A landscape with many valleys, sampled at points; each row gives a point and its height.
From any point a ball takes the steepest step (drop divided by distance) to one of its 4 nearest points. It stops when none of these is lower. Distance is the straight distance between rows; heights are no part of it.
gab: 19,1,5,0,-9,1,6,-1,-1,10,8,-8,-3,15,2,12,-3,7,-9,8,-15,0,1,-3,-9  h=346
bez: -17,5,-17,-7,-7,3,-30,-3,-3,-25,-26,-2,5,-34,-7,-15,10,-27,8,6,20,6,-22,-5,3  h=433
luba: 17,4,1,-3,-11,4,3,0,-4,8,6,-10,-2,11,0,10,-1,6,-10,8,-14,0,1,-2,-9  h=355
falu: 5,-12,9,12,12,-2,29,1,10,18,17,12,-1,31,10,10,-6,18,0,-10,-2,-1,22,12,14  h=582
Siv: -6,2,0,2,3,-2,2,0,1,-3,-3,4,3,-3,-2,2,1,-5,4,-8,2,-2,5,0,12  h=402
Tav: 22,6,-1,-11,-11,12,-7,-1,-11,1,-1,-12,-3,2,-3,-4,-4,2,-7,19,-13,-1,-6,-3,-19  h=321
gur: -14,-2,0,4,11,-3,2,-2,2,-11,-5,14,6,-11,-2,-5,1,-8,14,-12,9,0,6,0,17  h=196
mifav: 13,-2,8,5,6,1,17,4,3,16,20,3,-4,21,8,11,-8,22,-2,-2,-9,-1,14,2,-6  h=282
kipez: -11,-5,4,8,16,-10,7,-6,12,-1,6,15,5,0,-1,6,1,-1,10,-15,10,1,16,3,12  h=208
mamuk: -20,-3,-1,8,12,-6,5,-2,7,-7,-2,16,7,-11,-5,2,5,-7,12,-17,15,2,17,2,18  h=576
dop: -18,1,-3,1,0,-5,-7,2,0,-11,-12,1,1,-15,-5,-14,2,-11,4,-7,10,0,-4,-3,10  h=340
Bif: 12,0,4,-1,-6,-3,5,0,-1,9,8,-3,0,12,5,10,-4,6,-8,4,-15,0,2,-3,-5  h=154
nani: 20,8,0,-5,-9,7,2,-2,-7,6,2,-11,-2,9,-3,5,1,5,-10,12,-14,1,0,-3,-10  h=348
toguk: -9,2,-7,-8,-3,2,-22,-3,-3,-12,-14,-9,1,-21,-6,-12,6,-15,0,6,5,2,-19,-4,-12  h=385
posug: -3,7,-3,-7,-3,3,-14,2,-7,-9,-9,-10,-4,-11,-3,-13,3,-8,-2,8,2,0,-13,-1,-9  h=466
zigi: -15,7,-15,-7,-6,5,-29,-6,-4,-20,-21,-8,4,-33,-8,-12,10,-20,0,6,13,7,-22,-5,-6  h=182
mede: -10,6,-1,-3,-1,4,-13,-1,-4,-12,-11,-8,-1,-14,-8,-14,4,-9,2,5,6,2,-12,-2,-4  h=472
sino: 25,6,-6,-16,-12,11,-6,2,-13,1,-6,-15,-4,1,-2,-3,-4,5,-11,21,-16,-3,-11,-6,-23  h=349
kone: 21,-4,6,3,3,2,22,4,2,19,19,2,-6,28,10,13,-10,21,-3,2,-11,-4,13,2,-6  h=416
Tisi: -15,-2,0,5,11,-5,6,-4,4,-5,-1,12,4,-8,-1,3,4,-4,8,-13,9,0,13,2,15  h=187
vuka: -5,-2,0,2,7,-5,5,1,8,0,3,5,3,2,0,11,-3,-3,5,-10,0,-1,9,2,10  h=194
Memu: -4,5,-12,-11,-9,6,-24,2,-6,-9,-17,-14,1,-20,-3,-9,7,-15,-7,11,1,0,-26,-8,-16  h=408
tulig: -14,2,-4,0,-3,-1,-17,-1,1,-16,-14,-6,1,-20,-9,-14,4,-16,4,3,13,2,-12,-3,0  h=622
Muze: 1,-6,6,5,5,-2,20,4,11,14,16,7,-1,19,3,10,-4,16,0,-7,-1,-1,18,6,5  h=623
Povo: 22,11,-10,-14,-22,12,-22,5,-16,-5,-9,-25,-10,-11,-4,-5,2,-7,-18,27,-12,-1,-33,-15,-32  h=593
lav: -1,-10,8,9,9,-7,22,1,14,14,17,13,-1,23,9,6,-4,13,4,-11,3,-4,19,7,9  h=526
nofa: -19,-4,-4,3,5,-5,-5,0,1,-12,-9,10,4,-17,-2,-13,0,-8,10,-13,9,0,2,-2,13  h=264
Nuda: 4,5,2,-2,-2,3,0,-5,-5,0,-1,0,1,2,-1,1,1,-1,-2,0,-7,0,-1,-1,4  h=440
Zaso: 1,5,-3,-10,-5,6,-9,3,-7,-5,-6,-9,-3,-6,-2,-10,1,-5,-4,7,-4,-4,-7,-1,-9  h=517
buz: 1,4,-5,-8,-5,6,-16,4,-7,-9,-10,-14,-2,-12,-3,-11,2,-11,-2,13,1,-2,-21,0,-13  h=481
tosa: 7,5,-6,-10,-11,10,-9,5,-9,-6,-8,-13,-3,-7,-4,-7,0,-3,-7,16,-5,-2,-12,1,-14  h=662
mone: -1,4,2,0,-1,3,-1,-3,-2,-1,-2,3,2,-2,-5,-1,0,-2,2,-3,-4,2,0,1,6  h=485
gusi: 4,4,-10,-10,-17,10,-22,1,-9,-6,-13,-14,-3,-17,-7,-7,5,-8,-10,18,-5,-1,-29,-9,-21  h=581
dinoz: -6,-12,8,10,12,-10,22,-2,14,13,15,15,2,18,10,4,-3,13,6,-16,5,-2,21,8,14  h=508
boboz: 11,-8,9,9,6,1,22,1,7,19,18,9,-3,27,6,7,-9,21,0,-4,-5,-1,18,5,1  h=828
gedom: -19,-11,9,16,13,-16,14,-6,13,0,5,19,3,4,3,6,3,3,10,-21,19,2,22,10,25  h=407
bezoz: 21,-3,5,2,-3,0,19,7,0,17,18,-5,-6,22,10,16,-9,22,-6,4,-14,-4,8,2,-8  h=452
Vad: 11,6,-4,-11,-11,12,-10,4,-14,-1,-8,-15,-3,-7,-4,-6,-1,1,-9,17,-9,-2,-16,-2,-19  h=577
gura: -16,5,-13,-5,-6,3,-28,-4,-4,-21,-23,-7,5,-32,-7,-14,10,-22,3,4,17,6,-19,-5,-1  h=337
Som: -2,0,-1,2,3,0,4,0,4,3,2,4,4,0,-3,10,-3,2,1,-7,-4,0,5,2,6  h=470
Fege: 23,8,0,-7,-10,9,0,-3,-9,8,4,-14,-3,9,-3,6,0,6,-13,14,-17,1,0,-3,-15  h=376
dupo: -21,2,-8,3,-1,-7,-21,-1,2,-21,-15,-2,2,-25,-6,-19,6,-21,5,-1,17,2,-9,-4,3  h=559
Gomav: -8,1,-1,-2,-3,-1,-4,1,0,-8,-6,4,2,-7,-6,-7,-2,-7,4,-5,2,-2,-1,-2,9  h=417
tuvu: -1,5,-3,-8,-4,3,-8,2,-6,-5,-6,-5,-2,-8,-4,-13,1,-5,-2,4,-2,-2,-5,-2,-7  h=525
kodu: 3,3,1,0,-1,2,1,-3,-3,4,0,1,2,3,-1,6,0,3,-3,-3,-8,0,3,1,3  h=372
Zot: 3,5,1,-4,-2,3,-3,-3,-4,-1,-4,1,1,0,-3,-3,-1,-3,0,2,-6,0,-2,-2,2  h=451
nifu: -14,1,-2,-1,-4,-2,-7,2,-2,-12,-12,-2,-1,-14,-7,-14,2,-10,3,-5,9,0,-4,-2,7  h=386
nef: 9,5,-5,-8,-9,7,-6,5,-5,0,-4,-8,-3,0,-3,-8,-1,-5,-5,12,-8,-3,-5,-3,-11  h=94
Vis: -13,-12,10,12,12,-13,18,-5,14,8,12,14,3,11,5,5,-1,11,8,-21,11,2,21,9,17  h=477
Mip: 25,5,-3,-13,-11,12,-4,-2,-12,3,-2,-14,-2,4,0,-2,-5,5,-8,21,-16,-3,-9,-6,-21  h=314
lim: -12,-14,11,13,14,-11,22,-6,16,10,13,17,2,14,7,5,-5,13,9,-23,9,1,22,12,19  h=469
Kap: -17,1,-12,-3,-6,0,-22,-2,2,-18,-18,-9,2,-28,-8,-13,5,-20,2,3,13,4,-15,-4,-5  h=592
tozo: 7,0,3,3,0,-2,4,-4,1,8,9,1,2,8,5,11,-3,7,-3,-1,-11,-1,3,0,-3  h=201
Palo: 18,3,-4,-13,-13,14,-8,2,-11,1,-5,-14,-3,-3,-4,-5,-3,3,-9,19,-12,-1,-10,-2,-21  h=387
Toz: 4,5,-3,-10,-7,6,-7,2,-5,-3,-5,-9,-3,-2,-3,-8,-1,-6,-3,9,-6,-4,-5,-1,-10  h=375
rir: 7,5,-4,-11,-11,8,-7,6,-8,-2,-4,-12,-4,-3,-4,-8,-1,-4,-4,13,-7,-3,-8,0,-13  h=478
nopud: -18,4,-18,-8,-7,3,-32,-5,-3,-27,-26,-1,6,-37,-6,-17,11,-29,11,5,19,7,-23,-8,1  h=547
Zoko: 24,8,-3,-14,-16,11,-16,4,-19,-3,-9,-20,-9,-6,0,-8,1,1,-14,25,-14,-3,-29,-10,-26  h=597
Taso: 15,1,8,4,-1,-2,9,1,-1,10,12,-3,-1,16,7,14,-3,12,-4,5,-12,-2,1,2,-4  h=185
Varut: 18,-5,9,7,8,2,22,1,4,20,21,7,-5,30,10,11,-8,22,-2,-1,-9,-3,17,3,-3  h=562
Lep: 1,3,2,0,0,2,0,-3,-1,1,-1,2,3,0,-4,6,1,0,-1,-5,-4,1,3,3,6  h=546
dumuz: -11,6,-14,-11,-7,5,-31,-6,-6,-21,-23,-6,3,-31,-6,-16,10,-21,1,9,12,8,-27,-9,-7  h=295
fad: 16,-9,11,9,10,2,28,-1,3,25,19,8,-4,34,9,12,-6,23,-5,-6,-6,-1,23,6,6  h=690
rofi: -1,-4,8,7,7,-5,15,5,9,10,14,6,1,13,3,12,-1,10,2,-6,4,-1,12,7,5  h=437
kemeg: -15,-15,9,17,14,-12,23,-1,18,5,11,19,4,13,10,5,-6,10,12,-24,12,2,26,12,26  h=461
taf: 1,-8,8,5,5,-5,21,3,11,14,17,10,-1,21,5,9,-5,16,3,-9,2,-2,16,7,7  h=558
Pusa: 11,8,-10,-12,-18,11,-26,0,-13,-4,-9,-17,-6,-16,-5,-9,4,-6,-14,21,-9,-2,-28,-12,-27  h=589
biza: 9,-7,7,7,5,-1,19,1,9,18,19,7,-2,22,5,11,-7,20,1,-5,-4,0,17,6,-2  h=609
zem: -1,-2,2,4,5,-3,5,1,7,4,6,5,4,4,-1,12,-4,2,4,-6,-2,1,8,3,5  h=257
Pid: 23,1,7,3,-8,3,16,2,-3,14,14,-8,-5,19,9,17,-4,17,-7,9,-15,0,2,1,-7  h=343
gagu: -2,-12,13,14,16,-5,27,-3,11,15,16,17,2,26,11,7,-6,15,7,-18,0,-1,25,13,21  h=516
Zanur: -7,-3,7,6,13,-10,12,1,9,4,11,9,3,9,5,9,0,4,5,-9,7,1,12,4,11  h=427
fipid: 17,-1,6,3,-5,1,16,5,-3,13,13,-5,-5,18,10,16,-6,17,-6,6,-13,1,2,2,-5  h=233
tazuv: -18,-9,6,13,12,-15,10,-4,14,-4,3,21,4,0,-1,5,2,-6,14,-20,20,3,21,5,24  h=347
mas: -11,2,-3,-3,-5,0,-6,1,0,-10,-10,-3,0,-12,-9,-13,3,-8,1,-3,7,2,-6,-1,2  h=429
Mevot: -12,-8,11,11,14,-11,14,-5,12,5,11,14,2,7,2,6,2,7,8,-17,13,3,20,8,17  h=545
Ter: 17,7,-1,-6,-9,9,0,0,-9,2,0,-11,-1,8,-5,3,1,1,-8,15,-11,-1,-4,-3,-8  h=150
rup: -7,2,-7,-5,-1,4,-20,-2,-3,-12,-14,-10,-1,-18,-4,-12,4,-13,0,8,4,1,-19,-2,-11  h=393
kol: 20,-11,9,8,10,2,31,0,5,26,20,6,-7,38,9,16,-7,25,-6,-8,-14,-2,28,7,4  h=642
nenod: 0,8,-12,-11,-16,8,-26,2,-9,-8,-16,-15,-2,-20,-7,-8,8,-13,-10,16,-1,2,-30,-8,-19  h=490
Geduf: -8,5,-2,-4,-4,4,-10,0,-4,-9,-8,-6,-2,-12,-6,-14,2,-6,1,2,6,2,-8,0,-3  h=486
Zomig: 24,7,-1,-7,-9,12,-2,-3,-11,5,0,-14,-2,6,-3,1,-2,4,-10,21,-14,-1,-4,-5,-15  h=290
sumu: 2,-2,8,6,5,-2,14,2,7,9,12,6,0,14,2,14,-1,13,1,-5,0,0,11,6,3  h=209
neni: 17,1,8,2,-4,-1,11,1,-2,9,13,-5,-2,18,8,15,-3,11,-6,6,-14,-1,1,0,-5  h=197
zomo: -12,-3,0,5,13,-7,4,-2,5,-3,2,12,6,-5,0,6,1,-4,6,-14,7,0,12,1,13  h=203
dodu: -16,0,0,6,13,-3,3,-4,2,-8,-4,14,6,-11,-2,0,4,-7,13,-14,12,1,11,1,15  h=420
tipo: 12,-2,6,4,4,0,17,4,1,16,17,-1,-5,20,10,15,-7,20,-4,1,-10,-3,11,3,-5  h=210
fof: -17,-3,-2,6,9,-5,-1,-3,2,-12,-6,14,6,-14,-3,-8,-1,-10,13,-13,9,1,6,0,17  h=504
dal: -11,0,-2,-2,-2,-4,-3,3,2,-9,-8,4,2,-10,-5,-8,-1,-11,7,-8,4,-1,-1,-2,10  h=392
Vezed: -10,0,-1,2,8,-4,4,0,3,-4,-3,6,4,-5,-1,3,1,-6,6,-11,5,-1,6,1,14  h=356
Rutov: -20,-4,-2,5,7,-4,-5,-2,3,-12,-9,12,6,-19,-3,-11,1,-9,15,-13,11,0,4,-2,14  h=29
num: 16,11,-10,-13,-21,11,-25,4,-16,-4,-11,-21,-9,-11,-3,-7,3,-7,-16,25,-11,-1,-33,-16,-31  h=590
Numu: 21,-7,8,7,9,3,29,2,2,23,20,5,-6,35,11,13,-8,25,-5,-1,-9,-3,21,3,1  h=634
kal: -23,0,-2,4,3,-8,-12,2,-3,-17,-13,1,1,-19,-3,-15,5,-11,8,-8,15,2,-5,-5,11  h=585
nes: -20,-16,8,18,17,-18,21,-1,18,1,11,22,6,10,11,6,-6,7,14,-28,15,1,31,14,28  h=474
kov: -12,-2,-1,1,1,-4,-3,0,1,-11,-8,8,4,-11,-1,-7,-1,-9,10,-8,5,-2,1,-5,12  h=358
Nuz: 0,6,-3,-10,-5,6,-10,5,-8,-7,-8,-11,-4,-9,-1,-11,3,-7,-3,12,0,-1,-14,0,-10  h=557
begas: 9,-11,10,11,9,0,30,2,9,23,18,11,-4,32,9,12,-5,20,-1,-10,-4,1,25,13,13  h=594
letu: -14,-5,2,7,12,-9,7,-4,11,-2,3,16,6,-4,-4,6,2,-3,11,-17,11,-1,17,2,13  h=246
fas: -11,-9,9,9,12,-12,16,-4,10,6,12,13,2,9,4,6,2,10,5,-19,10,1,20,7,14  h=524
Totet: -22,2,-14,0,-2,-6,-26,-2,0,-23,-20,-4,4,-29,-6,-16,10,-23,5,-2,19,3,-11,-5,1  h=535
kilup: -9,-14,11,17,17,-8,27,-2,19,9,14,20,4,19,8,5,-8,13,12,-22,9,3,26,14,25  h=464
zuki: -9,1,-1,2,5,-4,-1,1,1,-9,-6,8,3,-7,0,-4,-1,-9,7,-7,4,-1,1,0,14  h=426
Fibis: 0,4,-8,-9,-11,5,-21,3,-5,-8,-13,-12,-2,-17,-5,-8,4,-12,-5,16,1,-1,-25,-6,-17  h=421
Zofo: 2,-11,10,10,13,-3,29,2,10,18,16,14,0,29,12,10,-5,16,4,-13,-3,-2,26,13,17  h=579
dirip: 9,6,0,-4,-3,3,0,-1,-6,2,0,-4,0,5,0,2,1,-2,-7,5,-8,0,1,-1,-1  h=35
mitut: -19,-3,-1,9,11,-4,4,-3,5,-7,-3,17,8,-13,-4,0,4,-8,14,-14,15,2,14,2,19  h=583
Suder: -15,7,-17,-9,-8,5,-28,-6,-4,-22,-23,-5,6,-34,-10,-14,12,-22,4,7,16,6,-23,-7,-1  h=298
kog: 17,8,-5,-13,-16,11,-21,2,-15,-3,-9,-16,-6,-11,-2,-6,3,-3,-12,24,-11,-3,-29,-11,-25  h=596
dimin: -5,5,-3,-6,-1,4,-16,0,-6,-11,-10,-8,-1,-14,-4,-13,2,-9,0,8,3,1,-15,-1,-8  h=422
Kegi: 16,2,2,-1,-9,2,4,0,-3,9,6,-7,-1,12,2,8,-2,3,-10,7,-15,-2,3,-2,-6  h=183
Kot: -6,11,-14,-12,-8,6,-31,-3,-9,-17,-20,-9,4,-27,-7,-12,11,-21,-4,12,8,4,-30,-12,-8  h=434
lume: -18,-1,-4,0,1,-7,-7,0,0,-12,-10,6,2,-17,-2,-12,0,-11,7,-11,8,-1,-1,-4,10  h=305
Zopa: -8,-7,7,7,12,-11,15,0,9,8,14,10,1,14,7,8,0,11,3,-15,8,-1,18,6,11  h=595
kas: -15,-3,-3,2,3,-5,-4,-1,1,-11,-8,10,4,-13,-3,-9,0,-10,11,-12,7,0,1,-1,12  h=311
sutam: -4,-6,7,7,11,-9,15,4,8,7,11,8,1,13,4,12,1,8,4,-10,6,1,13,6,10  h=505
rubet: -17,2,-4,0,-2,-5,-12,2,-1,-16,-13,-3,1,-18,-5,-15,6,-14,6,-2,13,1,-9,-3,5  h=569
paret: 12,4,-5,-10,-10,9,-7,4,-7,-1,-5,-11,-2,-1,-4,-6,-1,-3,-6,14,-10,-3,-8,-1,-14  h=425
Gipod: 16,6,-4,-10,-12,9,-4,2,-8,2,-2,-11,-2,2,-5,-3,-2,-3,-4,15,-10,-1,-6,-3,-12  h=359
Degur: -15,2,-3,1,-2,-2,-12,3,-1,-14,-11,-4,0,-17,-7,-15,4,-12,3,-1,11,1,-8,-3,3  h=491
vuru: -6,-13,12,15,17,-6,26,-3,15,12,14,19,3,22,9,6,-8,15,10,-21,4,2,26,13,21  h=67
felu: 7,3,2,-2,-3,-1,1,-3,-2,6,4,-2,0,8,2,8,-1,4,-7,0,-12,-1,5,-1,-3  h=155
kimun: -12,1,-1,1,8,-4,3,1,1,-6,-5,8,6,-6,0,1,2,-7,7,-10,4,-1,4,-1,16  h=410
Tuk: 10,-1,7,5,5,-2,12,2,0,12,14,0,-1,16,7,14,-4,15,-2,1,-8,1,7,3,-3  h=199
tazop: -15,-9,8,13,12,-14,11,-5,13,-1,5,17,5,2,-3,6,3,0,11,-16,15,2,19,6,21  h=360
Sula: 6,1,2,1,-1,-1,2,-3,1,6,6,0,2,6,3,9,-2,5,-4,-2,-11,-1,5,1,-1  h=220
nimuv: 16,5,-5,-12,-12,13,-14,1,-17,-3,-9,-14,-6,-8,-3,-6,2,-1,-10,22,-10,-2,-24,-5,-22  h=630
Fono: -2,3,0,-3,-3,2,-7,-3,-1,-3,-6,2,1,-4,-5,-8,-1,-5,1,-2,-2,0,-3,-3,1  h=460
pura: 20,9,-7,-13,-18,9,-21,3,-15,-5,-10,-18,-9,-9,-1,-7,1,-4,-14,25,-13,-1,-31,-13,-28  h=591
budan: -23,0,-4,5,2,-9,-18,-3,-1,-20,-14,3,4,-24,-4,-19,7,-16,8,-6,15,1,-7,-4,9  h=574
sibi: -2,2,1,1,3,0,3,2,1,1,-1,3,4,0,-3,5,-1,0,0,-6,-4,0,4,2,9  h=587
lam: -5,1,-1,0,4,-3,5,2,4,-2,-1,5,5,-3,-1,8,0,-3,3,-10,1,0,7,3,11  h=263
salor: 14,5,0,-4,-7,3,3,0,-6,4,1,-7,-1,8,1,5,2,1,-9,7,-11,0,0,0,-4  h=82
keve: -5,2,-1,-2,-5,2,-8,-1,1,-6,-7,0,0,-8,-8,-11,-1,-6,2,-1,1,-1,-4,-2,2  h=447
rafiv: 5,-2,9,6,6,0,13,3,2,12,16,3,1,15,4,14,-4,16,-1,-3,-5,0,11,5,-1  h=235
Nak: -19,5,-15,-4,-5,1,-27,-2,-3,-21,-22,-5,4,-32,-5,-13,11,-24,4,3,19,6,-18,-4,0  h=428
dazo: -10,-4,10,8,15,-11,13,-2,9,5,11,11,3,10,4,8,2,8,6,-14,9,1,17,6,13  h=515
bizus: 11,12,-11,-13,-16,11,-25,3,-16,-4,-11,-20,-7,-15,-4,-9,5,-8,-17,22,-9,1,-31,-15,-27  h=588
susim: 11,1,6,3,0,-1,5,-1,2,8,9,-1,0,12,5,12,-5,7,-3,2,-12,0,4,-1,-5  h=173
dotop: -20,-15,8,17,14,-19,18,-1,15,0,8,22,5,6,9,6,-1,5,11,-26,16,1,27,13,28  h=454
Nepod: -3,3,-10,-10,-5,4,-20,1,-4,-10,-13,-10,0,-18,-3,-11,4,-14,-2,12,3,-1,-23,-4,-14  h=398
pogad: -19,2,-5,4,0,-7,-14,0,0,-19,-13,0,1,-19,-4,-17,4,-17,7,-4,13,1,-9,-4,6  h=598
laz: 3,-2,7,7,6,-1,9,1,5,8,10,5,2,11,1,13,-3,8,2,-2,-2,0,8,5,3  h=403
kupan: 3,6,-1,-5,-3,3,-5,-3,-4,-1,-4,-1,0,1,-2,-9,2,-4,0,3,-7,-1,-3,-1,-1  h=457
divo: -5,4,-2,-6,-4,3,-7,-1,-3,-6,-7,-1,-1,-11,-6,-12,0,-6,1,-1,0,0,-5,-2,-3  h=465
Pofa: 8,0,7,5,5,-1,15,4,2,14,17,-1,-3,17,7,13,-5,20,-2,-2,-9,-2,12,4,-6  h=171
segar: 24,-5,7,5,6,4,26,7,1,20,20,1,-8,33,10,16,-11,23,-4,4,-12,-5,15,1,-4  h=487
gup: -1,10,-13,-13,-12,8,-28,1,-10,-12,-19,-14,2,-25,-6,-9,11,-19,-7,14,5,3,-31,-11,-13  h=534
zanuv: 13,0,6,5,1,0,12,3,-3,11,14,-3,-3,17,7,17,-3,12,-3,4,-11,0,3,1,-5  h=190
peme: 12,3,0,-2,-5,0,2,0,-4,8,4,-6,-1,10,2,8,0,4,-7,4,-13,-1,1,0,-4  h=127
Nizib: 11,-9,11,10,8,1,27,1,7,21,20,11,-4,31,7,12,-7,22,-1,-6,-3,-2,20,8,10  h=672
mar: 3,-2,6,5,1,-2,6,-2,5,7,11,4,2,7,2,11,-4,7,1,-3,-6,0,6,3,1  h=357
nibes: -11,7,-13,-10,-3,3,-27,-4,-7,-15,-18,-10,3,-28,-5,-12,9,-17,-3,5,8,5,-25,-8,-9  h=330
Rolin: 7,-4,8,6,6,0,18,2,4,17,17,6,-2,21,6,11,-6,19,0,-5,-4,0,14,5,-3  h=413
zifov: -4,10,-13,-13,-9,6,-30,0,-10,-15,-22,-11,3,-25,-5,-11,10,-19,-6,13,7,4,-30,-12,-9  h=501
Soko: -21,3,-13,-3,-4,-3,-25,0,-2,-22,-20,-5,3,-31,-7,-14,10,-21,5,0,18,5,-13,-4,0  h=507
Gev: -13,0,0,3,7,-4,1,-2,0,-9,-6,11,4,-8,0,-3,2,-10,11,-10,7,-1,4,-1,16  h=476
Mulon: -10,5,-13,-10,-4,3,-26,-3,-7,-14,-18,-12,3,-26,-5,-11,8,-14,-4,6,6,2,-23,-7,-10  h=361
niro: 12,7,-1,-7,-9,7,-2,2,-6,2,-2,-7,-1,5,-2,-3,0,-2,-7,12,-10,-2,-4,-2,-7  h=296
puf: -11,2,-3,-2,-4,-3,-4,3,1,-10,-10,1,2,-10,-5,-11,0,-10,3,-7,7,-1,-3,-3,7  h=411
rozi: -16,-14,9,15,12,-13,20,-3,17,6,10,17,4,11,5,6,-4,9,10,-23,14,2,24,13,22  h=455
palem: 17,1,5,0,-5,-1,8,0,-2,10,10,-5,-2,14,5,13,-4,7,-6,8,-15,-2,1,-1,-6  h=188
Pigaf: -6,5,-13,-10,-8,3,-24,-1,-7,-11,-16,-14,0,-24,-2,-8,7,-16,-5,10,3,2,-26,-7,-14  h=388
papu: 17,-5,6,3,4,-1,20,5,2,17,19,0,-5,24,9,13,-11,22,-3,0,-11,-5,12,2,-6  h=315
tozu: -17,1,-9,0,-4,-2,-20,0,2,-19,-16,-5,1,-24,-7,-13,4,-19,5,2,16,2,-12,-4,-3  h=614
defim: 7,6,-2,-8,-6,3,-7,0,-4,-2,-4,-4,-1,1,-2,-7,-2,-5,-1,8,-7,-3,-3,-2,-5  h=462
Sunum: 22,7,-4,-13,-13,12,-13,4,-19,-1,-8,-17,-8,-6,0,-6,0,3,-13,24,-13,-5,-26,-8,-24  h=613
Zafi: 4,10,-11,-12,-17,12,-28,2,-13,-6,-14,-17,-3,-20,-7,-9,7,-10,-12,18,-3,1,-33,-12,-21  h=554
logu: 15,0,7,5,0,0,15,4,-2,14,15,-4,-5,18,9,16,-6,17,-5,4,-12,-1,5,3,-5  h=202
vugan: 7,12,-12,-12,-17,11,-28,0,-14,-7,-13,-17,-4,-18,-6,-10,9,-8,-14,20,-6,3,-32,-13,-25  h=578
Rut: -5,-3,6,5,10,-8,8,0,10,2,8,8,3,6,2,11,-2,2,7,-7,5,0,11,3,8  h=397
fabe: 1,1,0,1,0,0,2,-2,1,5,2,2,4,2,-2,8,-1,3,-1,-6,-7,0,5,2,4  h=570
buvi: 3,6,-3,-8,-4,3,-9,2,-6,-2,-5,-3,-1,-2,-4,-11,1,-6,-1,5,-5,-3,-4,-2,-7  h=483
Funak: -17,-7,2,10,11,-12,6,-5,13,-2,3,17,4,-3,-6,6,2,-4,12,-16,16,2,19,5,17  h=292
vom: -8,-14,11,12,14,-9,22,-6,15,12,16,18,2,18,9,4,-7,13,7,-20,6,0,23,12,19  h=475
nenan: -18,-12,8,14,10,-16,19,-4,15,2,8,19,3,7,5,6,0,7,10,-22,17,3,23,13,24  h=441
luvo: -1,-2,6,6,5,-6,11,2,7,4,10,6,1,10,0,13,-1,5,3,-4,3,1,9,4,6  h=354
natu: 2,2,-7,-8,-10,7,-21,3,-6,-8,-12,-13,-2,-15,-4,-9,3,-11,-5,17,-1,-1,-26,-3,-16  h=443
Zinu: 20,1,6,2,-9,2,8,-1,0,11,11,-8,-3,17,4,14,-3,12,-9,9,-16,-1,0,-2,-10  h=459
bur: -12,-4,1,5,14,-8,6,-4,9,0,3,14,6,-3,-2,8,0,-1,8,-14,8,2,14,2,11  h=207
Lufar: 24,-9,8,6,10,3,31,2,1,24,21,5,-6,38,10,15,-8,26,-8,-4,-13,-2,23,5,2  h=637
tos: 7,3,-4,-9,-9,11,-14,5,-11,-5,-9,-13,-2,-11,-4,-8,2,-5,-5,19,-4,0,-21,-1,-16  h=657
sis: -6,-8,9,6,10,-11,18,3,9,12,15,9,1,16,6,8,-1,10,2,-13,6,0,17,7,11  h=563
kunit: 11,-9,9,8,6,1,24,1,8,20,18,11,-4,27,6,10,-7,19,0,-5,-3,-1,19,8,5  h=710
murub: 21,8,-1,-6,-9,11,0,-1,-10,5,2,-12,-2,7,-4,1,-2,2,-10,17,-11,-1,-5,-3,-13  h=258
Revi: 6,-10,11,10,8,-2,26,3,10,18,17,12,-3,27,8,8,-6,17,5,-8,0,0,18,7,9  h=599
tulup: 9,3,-5,-9,-14,10,-20,2,-11,-6,-11,-13,-3,-13,-3,-9,3,-6,-8,20,-6,-1,-27,-7,-20  h=548
Sose: 14,-7,10,10,10,3,26,1,5,21,18,9,-4,31,6,10,-9,22,-1,-4,-7,-2,19,4,4  h=758
nomed: -9,-3,1,2,10,-6,5,0,7,-1,3,9,5,0,0,8,-1,-3,5,-11,4,-1,11,0,10  h=180
Zarig: -2,6,-3,-9,-3,4,-8,0,-7,-7,-8,-10,-3,-8,-2,-11,4,-5,-2,8,-2,-2,-10,-1,-9  h=560

Where does a ball stop that starts at each point below?
fas -> nomed
Mevot -> nomed
Vad -> Ter
sino -> Ter
tulig -> Rutov
kemeg -> nomed
lim -> nomed
puf -> Rutov
pogad -> Rutov
tuvu -> Rutov
Sose -> vuru
kupan -> dirip
Nuz -> zigi
